The views of a scene show one set of named points, each view turned or mirrored, shifted and resized as a whole, with a little noise and some points left out.

Scene 1
View 1
rapum: -.34  .18  .18  .06 -.07  .31 -.43 -.21  .24  .02  .12  .21 -.20 -.41  .17  .27  .11 -.10 -.11  .16 -.03  .19  .13 -.12 -.19  .09  .24  .23 -.10  .28  .00 -.28 -.36  .03  .23 -.39  .23  .09 -.27 -.14  .39 -.48 -.24  .29  .19 -.05  .18
pomo: -.25  .08  .13  .07 -.31  .26 -.11 -.19  .41 -.01  .27  .30 -.13 -.39  .11  .31 -.07  .19 -.11  .11  .05  .02  .08  .06 -.07  .39  .27  .24 -.07  .36  .05 -.38 -.27 -.13  .23 -.04  .30  .13 -.30 -.22 -.09 -.33 -.25  .15 -.03  .07  .21
fazo: -.04  .26  .08 -.01  .05 -.10 -.06  .20 -.19 -.29 -.11  .14  .27 -.07 -.03  .20  .22  .17  .16 -.20  .00  .15 -.13  .06  .15 -.21  .11  .38  .12 -.16 -.32 -.06  .17  .31  .07 -.11  .48 -.12  .22 -.02  .05 -.01 -.09  .01 -.20  .13  .25
nipo: -.31 -.14 -.04  .04 -.01  .17 -.16 -.06 -.12  .13 -.25  .23  .06 -.05  .26  .11 -.01 -.19 -.13  .01  .35  .27 -.11 -.10  .00 -.05 -.19  .14  .18  .15 -.18 -.08 -.03  .04  .13  .04  .33 -.07 -.07 -.20  .03 -.06 -.18 -.02  .03 -.06  .28
Vod: -.25 -.20  .00  .07 -.47  .28 -.01 -.22  .41  .09  .22  .30 -.05 -.25  .21  .29 -.20  .15 -.23  .19  .27  .03  .10  .03 -.07  .51  .02  .16  .02  .46  .03 -.37 -.21 -.20  .29  .22  .31  .14 -.30 -.26 -.16 -.29 -.29  .06 -.05  .17  .26
ges: -.09  .26  .27 -.02  .30  .13 -.01  .31 -.09 -.20  .00  .26  .15 -.09 -.04  .23 -.17  .39  .13 -.18 -.10  .23 -.23  .16  .14  .10  .29  .26  .04 -.27 -.19 -.26  .02  .26  .06 -.31  .29 -.10  .14 -.03 -.22  .02 -.02 -.14 -.01  .10  .44
nasit: -.25  .18  .03 -.12  .05  .24 -.09  .20  .02 -.13 -.08  .10  .05 -.24  .02  .36 -.12  .22  .00 -.27  .07  .21 -.06  .08  .05  .17  .16  .22 -.08 -.05 -.16 -.32 -.25  .15  .22 -.33  .52  .04  .13  .02 -.02 -.18 -.08 -.05  .00  .10  .46
gef: -.25 -.01 -.02 -.06  .11  .07 -.16  .08 -.26  .02 -.36  .18  .16 -.08  .16  .12  .10 -.19 -.05 -.06  .21  .34 -.08 -.04  .04 -.19 -.10  .20  .10 -.02 -.26 -.08  .00  .17  .11 -.17  .39 -.07  .09 -.09  .17 -.02 -.12 -.01  .00 -.07  .37
zudi: -.07  .01  .11  .00  .15 -.05  .11  .07 -.24  .02 -.09  .25  .28  .16  .14  .01 -.15  .15  .10 -.01  .16  .23 -.26  .11  .23 -.15 -.03  .23  .30 -.07 -.29 -.02  .39  .27  .03  .11  .22 -.26  .09 -.21 -.32  .32 -.05 -.20 -.14  .07  .37
sizuk:  .00  .10  .14  .03  .05  .06  .15  .12 -.02 -.06  .11  .29  .20  .03  .05  .16 -.37  .44  .12 -.01  .05  .06 -.26  .18  .21  .20  .18  .21  .19 -.06 -.10 -.22  .23  .12  .09  .10  .31 -.18  .03 -.20 -.59  .21 -.09 -.24 -.11  .22  .46
mokaz: -.21  .34  .27  .14 -.25  .25 -.23 -.07  .48 -.14  .44  .26 -.13 -.49  .03  .35 -.02  .37 -.02  .14 -.21 -.01  .08  .08 -.02  .48  .41  .33 -.18  .26  .06 -.45 -.34 -.05  .23 -.27  .20  .14 -.24 -.11  .01 -.49 -.24  .21  .09  .08  .27
vop: -.24  .03  .17  .08 -.22  .27 -.17 -.20  .44  .01  .29  .28 -.09 -.31  .18  .25 -.07  .08 -.13  .20  .10  .05  .08 -.01 -.08  .33  .18  .21 -.01  .33  .02 -.37 -.25 -.08  .24 -.11  .30  .05 -.28 -.15  .05 -.33 -.30  .20  .04  .04  .26
turu: -.16  .14  .09  .12 -.33  .17 -.08 -.23  .47 -.08  .36  .34  .01 -.39  .08  .30 -.02  .22 -.11  .20  .02 -.01  .06  .05 -.02  .32  .22  .26 -.02  .35  .03 -.30 -.14 -.05  .22  .04  .27  .07 -.31 -.21 -.10 -.32 -.21  .16 -.03  .17  .15
fatov: -.05  .27  .29  .07  .22 -.10  .00  .11 -.05 -.14  .14  .25  .15 -.06  .01  .13 -.10  .35  .24 -.02 -.12  .16 -.23  .13  .20 -.03  .25  .31  .17 -.12 -.19 -.18  .20  .26  .02 -.14  .28 -.18  .08 -.12 -.26  .11 -.09 -.11 -.05  .04  .36
View 2
vop:  .34 -.41 -.10 -.14 -.48  .18  .15  .16 -.31 -.07 -.05 -.05  .16  .07  .09  .32  .25 -.04 -.28 -.47 -.07 -.10 -.17  .09  .02  .15 -.16  .06 -.18 -.14 -.01 -.38 -.03 -.11  .29 -.13 -.07 -.05  .15  .20 -.21  .15  .34  .11 -.02 -.04 -.20
Vod:  .35 -.42  .01  .09 -.58  .34  .23  .23 -.19 -.12 -.06  .04  .09  .03 -.12  .28  .31 -.08 -.20 -.59  .07 -.03 -.40  .03  .14  .19 -.07  .15 -.12 -.13 -.04 -.26 -.17 -.08  .38 -.19 -.03  .09  .04  .27 -.35  .13  .30  .12  .12  .02 -.16
pomo:  .30 -.48 -.07 -.09 -.46  .20  .22  .24 -.34 -.07  .01  .02  .11  .12 -.07  .29  .22 -.06 -.33 -.47 -.06 -.02 -.18  .12  .10  .14 -.07  .08 -.20 -.23 -.05 -.36 -.06 -.05  .29 -.17 -.02  .00  .15  .20 -.29  .20  .35  .10 -.02  .04 -.24
mokaz:  .24 -.47 -.21 -.34 -.42  .06  .23  .35 -.54  .00  .18  .03  .16  .30 -.10  .29  .20 -.11 -.42 -.43 -.22  .08 -.04  .21  .12  .08 -.07  .07 -.35 -.26 -.08 -.49  .04  .06  .11 -.07  .01 -.09  .23  .12 -.24  .27  .39  .07 -.11  .00 -.23
zudi:  .19  .13 -.12  .15  .07  .20 -.08 -.51  .18 -.02  .22 -.25  .03 -.25 -.01  .09 -.23 -.24  .14 -.13  .16  .39 -.13 -.49  .12  .26 -.07  .25  .11 -.13 -.01 -.25 -.13 -.12  .11  .21  .07  .03  .32 -.06 -.15  .17 -.30  .00  .27  .22 -.06
fatov:  .17 -.07 -.25 -.16  .03  .06 -.06 -.32 -.10  .06  .33 -.15  .09  .00 -.08  .14 -.24 -.22 -.08 -.08 -.09  .43  .01 -.24  .17  .13 -.06  .19 -.05 -.22 -.08 -.29 -.04  .00 -.02  .24  .10 -.05  .36 -.12 -.14  .27 -.11 -.01  .07  .24 -.11
nasit:  .19 -.05 -.03 -.18 -.09  .09  .17  .09 -.26  .02  .26 -.11 -.13  .08  .17  .20  .19 -.03 -.12 -.29 -.23  .40  .00  .04  .05  .25 -.20  .27 -.22  .02  .08 -.32 -.14 -.37 -.02  .32  .01 -.15  .34  .08 -.27  .21 -.02 -.03  .02  .09 -.29
fazo:  .02  .21 -.07 -.07  .33 -.04  .13 -.42 -.12  .16  .12 -.21 -.07  .02 -.03  .00 -.07 -.34  .24  .01  .05  .58  .11 -.14  .22  .15 -.18  .35 -.20 -.02  .07 -.42 -.16 -.15 -.25  .47 -.02 -.27  .51 -.04 -.13  .38 -.37 -.08  .09  .09 -.23
nipo:  .30  .04 -.03  .13 -.18  .16  .14 -.26 -.05 -.10 -.10 -.22  .00 -.29  .27  .16  .24 -.03  .08 -.36  .10  .11 -.15 -.21 -.03  .25 -.29  .18  .05  .06  .13 -.26 -.09 -.33  .20  .10 -.11 -.09  .29  .23 -.20  .06 -.01 -.03  .15 -.04 -.13
gef:  .22  .14 -.06  .03  .02  .11  .09 -.34 -.06 -.02 -.11 -.31 -.05 -.22  .31  .14  .10 -.10  .12 -.25  .03  .21 -.03 -.15 -.01  .26 -.26  .23 -.01  .04  .26 -.30 -.09 -.39  .07  .21 -.11 -.23  .38  .15 -.11  .10 -.10 -.08  .08 -.07 -.17
sizuk:  .18 -.08 -.16  .06 -.19  .30 -.12 -.16  .02  .01  .48 -.10  .00  .01 -.17  .16 -.15 -.19 -.12 -.17  .00  .46 -.18 -.31  .24  .21  .05  .26  .03 -.21 -.09 -.23 -.17  .00  .12  .16  .20  .11  .21 -.13 -.29  .24 -.16  .07  .22  .33 -.04
View 3
fatov:  .27 -.15  .16  .02 -.07  .31  .36  .15 -.32  .25 -.18  .13 -.12  .12  .09  .11  .03  .23 -.07  .05 -.02 -.07  .00  .01 -.01  .22  .10  .22 -.30  .17  .04  .41 -.06 -.06  .19 -.02 -.09  .09  .00  .06  .05  .11 -.10 -.09 -.13  .22 -.09
pomo:  .16  .16 -.08  .02 -.24 -.24 -.26  .16 -.08 -.06 -.02  .17 -.10  .21  .12  .10 -.02  .16 -.11 -.12 -.29 -.02 -.09  .15  .23  .20  .20  .33  .09  .04  .31  .25 -.35 -.06 -.08  .37  .39  .09  .23  .06  .13  .03  .05  .03  .01  .00 -.06
rapum:  .09  .19 -.08 -.19 -.25 -.07 -.39  .03 -.20  .24  .15  .22 -.09  .19  .09  .26 -.16  .23 -.15 -.34 -.55  .17 -.16  .01  .27  .09 -.01  .21  .10  .33  .42  .27 -.23 -.02  .03  .34  .32  .12  .23 -.02  .02 -.15  .04  .19 -.09  .01 -.08
zudi:  .05 -.06  .00  .05  .03  .44  .53  .12 -.18  .22 -.08  .16 -.09 -.11  .17  .14  .11  .05  .01  .09  .10 -.04 -.03  .01 -.01  .23  .08  .16 -.38  .09 -.01  .31  .12 -.15  .12 -.29 -.05 -.02 -.16 -.08  .23  .10 -.12 -.08 -.06  .33  .11
nipo: -.10  .19 -.20 -.10 -.05  .18  .04  .06 -.10  .12  .15  .22 -.08 -.13  .12  .17 -.09 -.08 -.11 -.15 -.19  .14 -.14  .02  .17  .21 -.02  .10 -.05  .15  .15  .25  .12 -.11 -.08 -.09  .19 -.02 -.01 -.21  .26 -.10 -.11  .02 -.06  .21  .13
sizuk:  .18 -.07  .17  .18  .00  .19  .39  .19 -.19 -.02 -.20  .09 -.08  .08  .17  .01  .10  .04 -.05  .14  .07 -.19 -.02  .08  .09  .29  .26  .27 -.36 -.05  .00  .32 -.08 -.16  .00  .01  .07  .09  .02  .05  .16  .21 -.11 -.18 -.04  .21 -.06
ges:  .29 -.16  .17  .12  .07  .31  .27  .13 -.34  .21 -.10  .12 -.18  .23 -.06 -.03 -.26  .16 -.11  .03 -.14 -.23 -.12  .17 -.01  .08  .15  .29 -.24  .11  .06  .49 -.08 -.13  .04  .18  .01  .21  .15  .01  .01  .17 -.25 -.26 -.35  .19 -.07
nasit:  .16 -.06  .12  .03  .07  .25 -.03  .08 -.29  .16  .05  .17 -.17  .15 -.05  .07 -.26  .06 -.13 -.11 -.26 -.06 -.22  .08  .13  .04  .06  .21 -.15  .16  .20  .40 -.08 -.13 -.07  .28  .14  .16  .16 -.07  .07  .07 -.25 -.16 -.27  .17 -.01
turu:  .19  .10  .00  .06 -.22 -.16 -.19  .15 -.20 -.06 -.04  .11 -.14  .19  .10 -.01 -.09  .15 -.13 -.08 -.24 -.06 -.14  .15  .17  .16  .22  .35  .06  .01  .30  .30 -.31 -.07 -.05  .39  .34  .16  .24  .02  .08  .07 -.07 -.04 -.12 -.01 -.06
gef: -.02  .10 -.12 -.11  .01  .39  .16  .04 -.17  .30  .17  .26 -.11 -.08  .02  .21 -.22  .05 -.10 -.18 -.16  .09 -.14  .01  .11  .12 -.09  .08 -.11  .26  .11  .33  .15 -.11  .00 -.12  .09  .02 -.01 -.18  .13 -.08 -.23  .00 -.17  .26  .13
Vod:  .06  .26 -.16  .05 -.22 -.30 -.22  .17  .03 -.20  .00  .12 -.09  .02  .23  .01  .03 -.03 -.11 -.07 -.14  .01 -.09  .13  .24  .29  .31  .33  .07 -.13  .29  .18 -.27 -.07 -.23  .32  .51  .02  .23 -.06  .25  .01  .01  .02  .08 -.04 -.03
fazo:  .10 -.16 -.09 -.09 -.14  .41  .32  .12 -.25  .37 -.03  .23 -.19  .06 -.12  .16 -.31  .14 -.09 -.04 -.11  .05 -.07  .10 -.19  .04  .05  .24 -.03  .17  .04  .48 -.01 -.02  .12 -.02 -.01  .12 -.01 -.12  .09 -.04 -.17 -.08 -.25  .17  .05
View 4
nipo: -.16  .03  .00 -.09  .00  .18 -.15  .05 -.12 -.07  .02 -.08 -.06  .12 -.05  .03  .19  .06  .14 -.15 -.04 -.11 -.21  .10 -.05  .01  .00 -.09 -.01  .16  .03  .02  .02  .00 -.20 -.10 -.12  .04  .00  .00 -.03 -.02 -.03 -.20 -.12 -.02  .10
fazo: -.01 -.09 -.28 -.18 -.10 -.10  .08  .15 -.09 -.17  .11 -.21  .09  .09  .03  .05  .13  .11  .16  .01 -.01  .15 -.02  .07  .00  .18  .14  .10  .03  .09  .01 -.09 -.16  .06 -.01 -.02 -.10  .04  .15 -.05 -.06 -.14  .01  .06 -.19  .13  .00
fatov:  .06 -.11 -.27 -.10  .03 -.18  .17  .04 -.09 -.33  .13 -.07  .11  .10 -.02 -.01 -.06  .11  .09  .21  .03 -.01 -.02  .17 -.15  .19  .04  .01 -.07  .06 -.08 -.07 -.27  .12 -.06 -.03 -.02  .05  .21  .11 -.04 -.17 -.11  .09 -.04  .08  .10
turu: -.15  .27 -.04 -.08 -.02 -.01 -.16  .00  .05  .07  .09  .26 -.11  .08  .12  .17  .01 -.17 -.18  .10  .07 -.16 -.03  .09 -.05  .21 -.16 -.18 -.19  .18  .06 -.07 -.20 -.05 -.17 -.12  .07  .00  .22 -.07 -.09 -.04 -.24  .05  .09 -.13 -.02
Vod: -.24  .32  .10 -.02  .07  .12 -.27  .00 -.01  .09  .05  .32 -.14  .00  .07  .18 -.01 -.28 -.16  .01  .01 -.24 -.10  .01  .05  .08 -.15 -.12 -.33  .23  .07 -.04 -.05 -.03 -.26 -.13  .07 -.06  .09 -.09 -.08 -.01 -.19 -.03  .14 -.16  .06
rapum: -.16  .31 -.01 -.12 -.29 -.03 -.22 -.03  .19  .08 -.01  .05 -.08  .33  .07  .15  .27 -.03 -.03 -.08 -.05 -.05 -.15  .15 -.21  .15 -.20 -.20  .03  .14  .18  .10 -.22 -.16 -.27 -.10  .00 -.05  .33 -.09  .02  .06 -.29  .01 -.12 -.20  .02
sizuk: -.01 -.09 -.15 -.09  .18 -.09  .08  .00 -.20 -.35  .15  .12  .07 -.03 -.03 -.03 -.25 -.02  .03  .19  .03 -.13 -.06  .09 -.07  .13  .04  .05 -.29  .12 -.14 -.14 -.15  .22 -.10  .00 -.01  .07  .08  .16 -.05 -.12 -.05  .00  .05  .02  .18
ges:  .02 -.06 -.21 -.23 -.09 -.18  .08  .04 -.12 -.35  .10 -.06  .12  .17 -.02 -.03 -.09  .02  .15  .15 -.06  .05 -.07  .06 -.14  .11  .11  .15 -.12  .08 -.10 -.05 -.28  .16 -.15 -.02  .01  .07  .27  .15  .10 -.12 -.12  .11 -.12  .03  .20
vop: -.14  .28  .01 -.08 -.06  .05 -.19 -.06  .08  .04  .03  .21 -.10  .15  .09  .15  .10 -.18 -.12  .02 -.02 -.20 -.09  .05 -.09  .14 -.17 -.16 -.19  .17  .09  .00 -.19 -.10 -.22 -.11  .04 -.02  .23 -.09 -.03 -.01 -.28  .00  .02 -.20  .02
pomo: -.17  .32 -.02 -.09 -.06  .04 -.22 -.03  .04  .08  .08  .29 -.12  .16  .09  .14  .02 -.23 -.17  .06 -.02 -.14 -.07  .08 -.05  .16 -.14 -.14 -.23  .18  .08 -.05 -.19 -.10 -.26 -.11  .08 -.04  .30 -.06 -.03  .01 -.30  .03  .06 -.16  .07
gef: -.05 -.05 -.05 -.15 -.10  .08 -.04  .05 -.07 -.13  .02 -.20  .04  .20 -.07  .06  .22  .16  .22 -.15 -.06  .04 -.14  .10 -.08  .04  .09  .04  .09  .11  .05  .03 -.02  .03 -.16 -.06 -.17  .02  .02  .02  .01 -.05 -.02 -.12 -.23  .06  .06
nasit: -.12  .21 -.17 -.19 -.22 -.05 -.13  .12  .02 -.04  .06  .02  .02  .26  .06  .14  .10 -.11  .04 -.01 -.10  .16 -.01 -.01 -.06  .12  .10  .10 -.12  .11  .09 -.03 -.20 -.03 -.18 -.05  .04  .00  .32 -.05  .03 -.10 -.19  .16 -.11 -.03  .05
zudi:  .02 -.19 -.14 -.04  .19 -.01  .13  .03 -.18 -.38  .12 -.12  .08 -.03 -.10 -.04 -.05  .21  .13  .05  .06 -.07 -.10  .15 -.07  .09  .04  .01 -.06  .08 -.12 -.08 -.06  .17 -.01 -.06 -.17  .05 -.07  .13 -.07 -.17  .12 -.14 -.04  .12  .14
mokaz: -.11  .34 -.10 -.14 -.18 -.13 -.15 -.01  .12  .05  .07  .26 -.06  .22  .13  .17  .04 -.27 -.17  .16 -.04 -.06 -.01  .07 -.15  .24 -.18 -.12 -.23  .14  .13 -.02 -.36 -.12 -.22 -.08  .11 -.02  .46 -.04  .00 -.03 -.39  .22  .03 -.14  .00

In a view up to two points have been moved. Name them for each view, in the order of its rows, or write -.
view 1 | -
view 2 | fazo
view 3 | ges, turu
view 4 | nasit
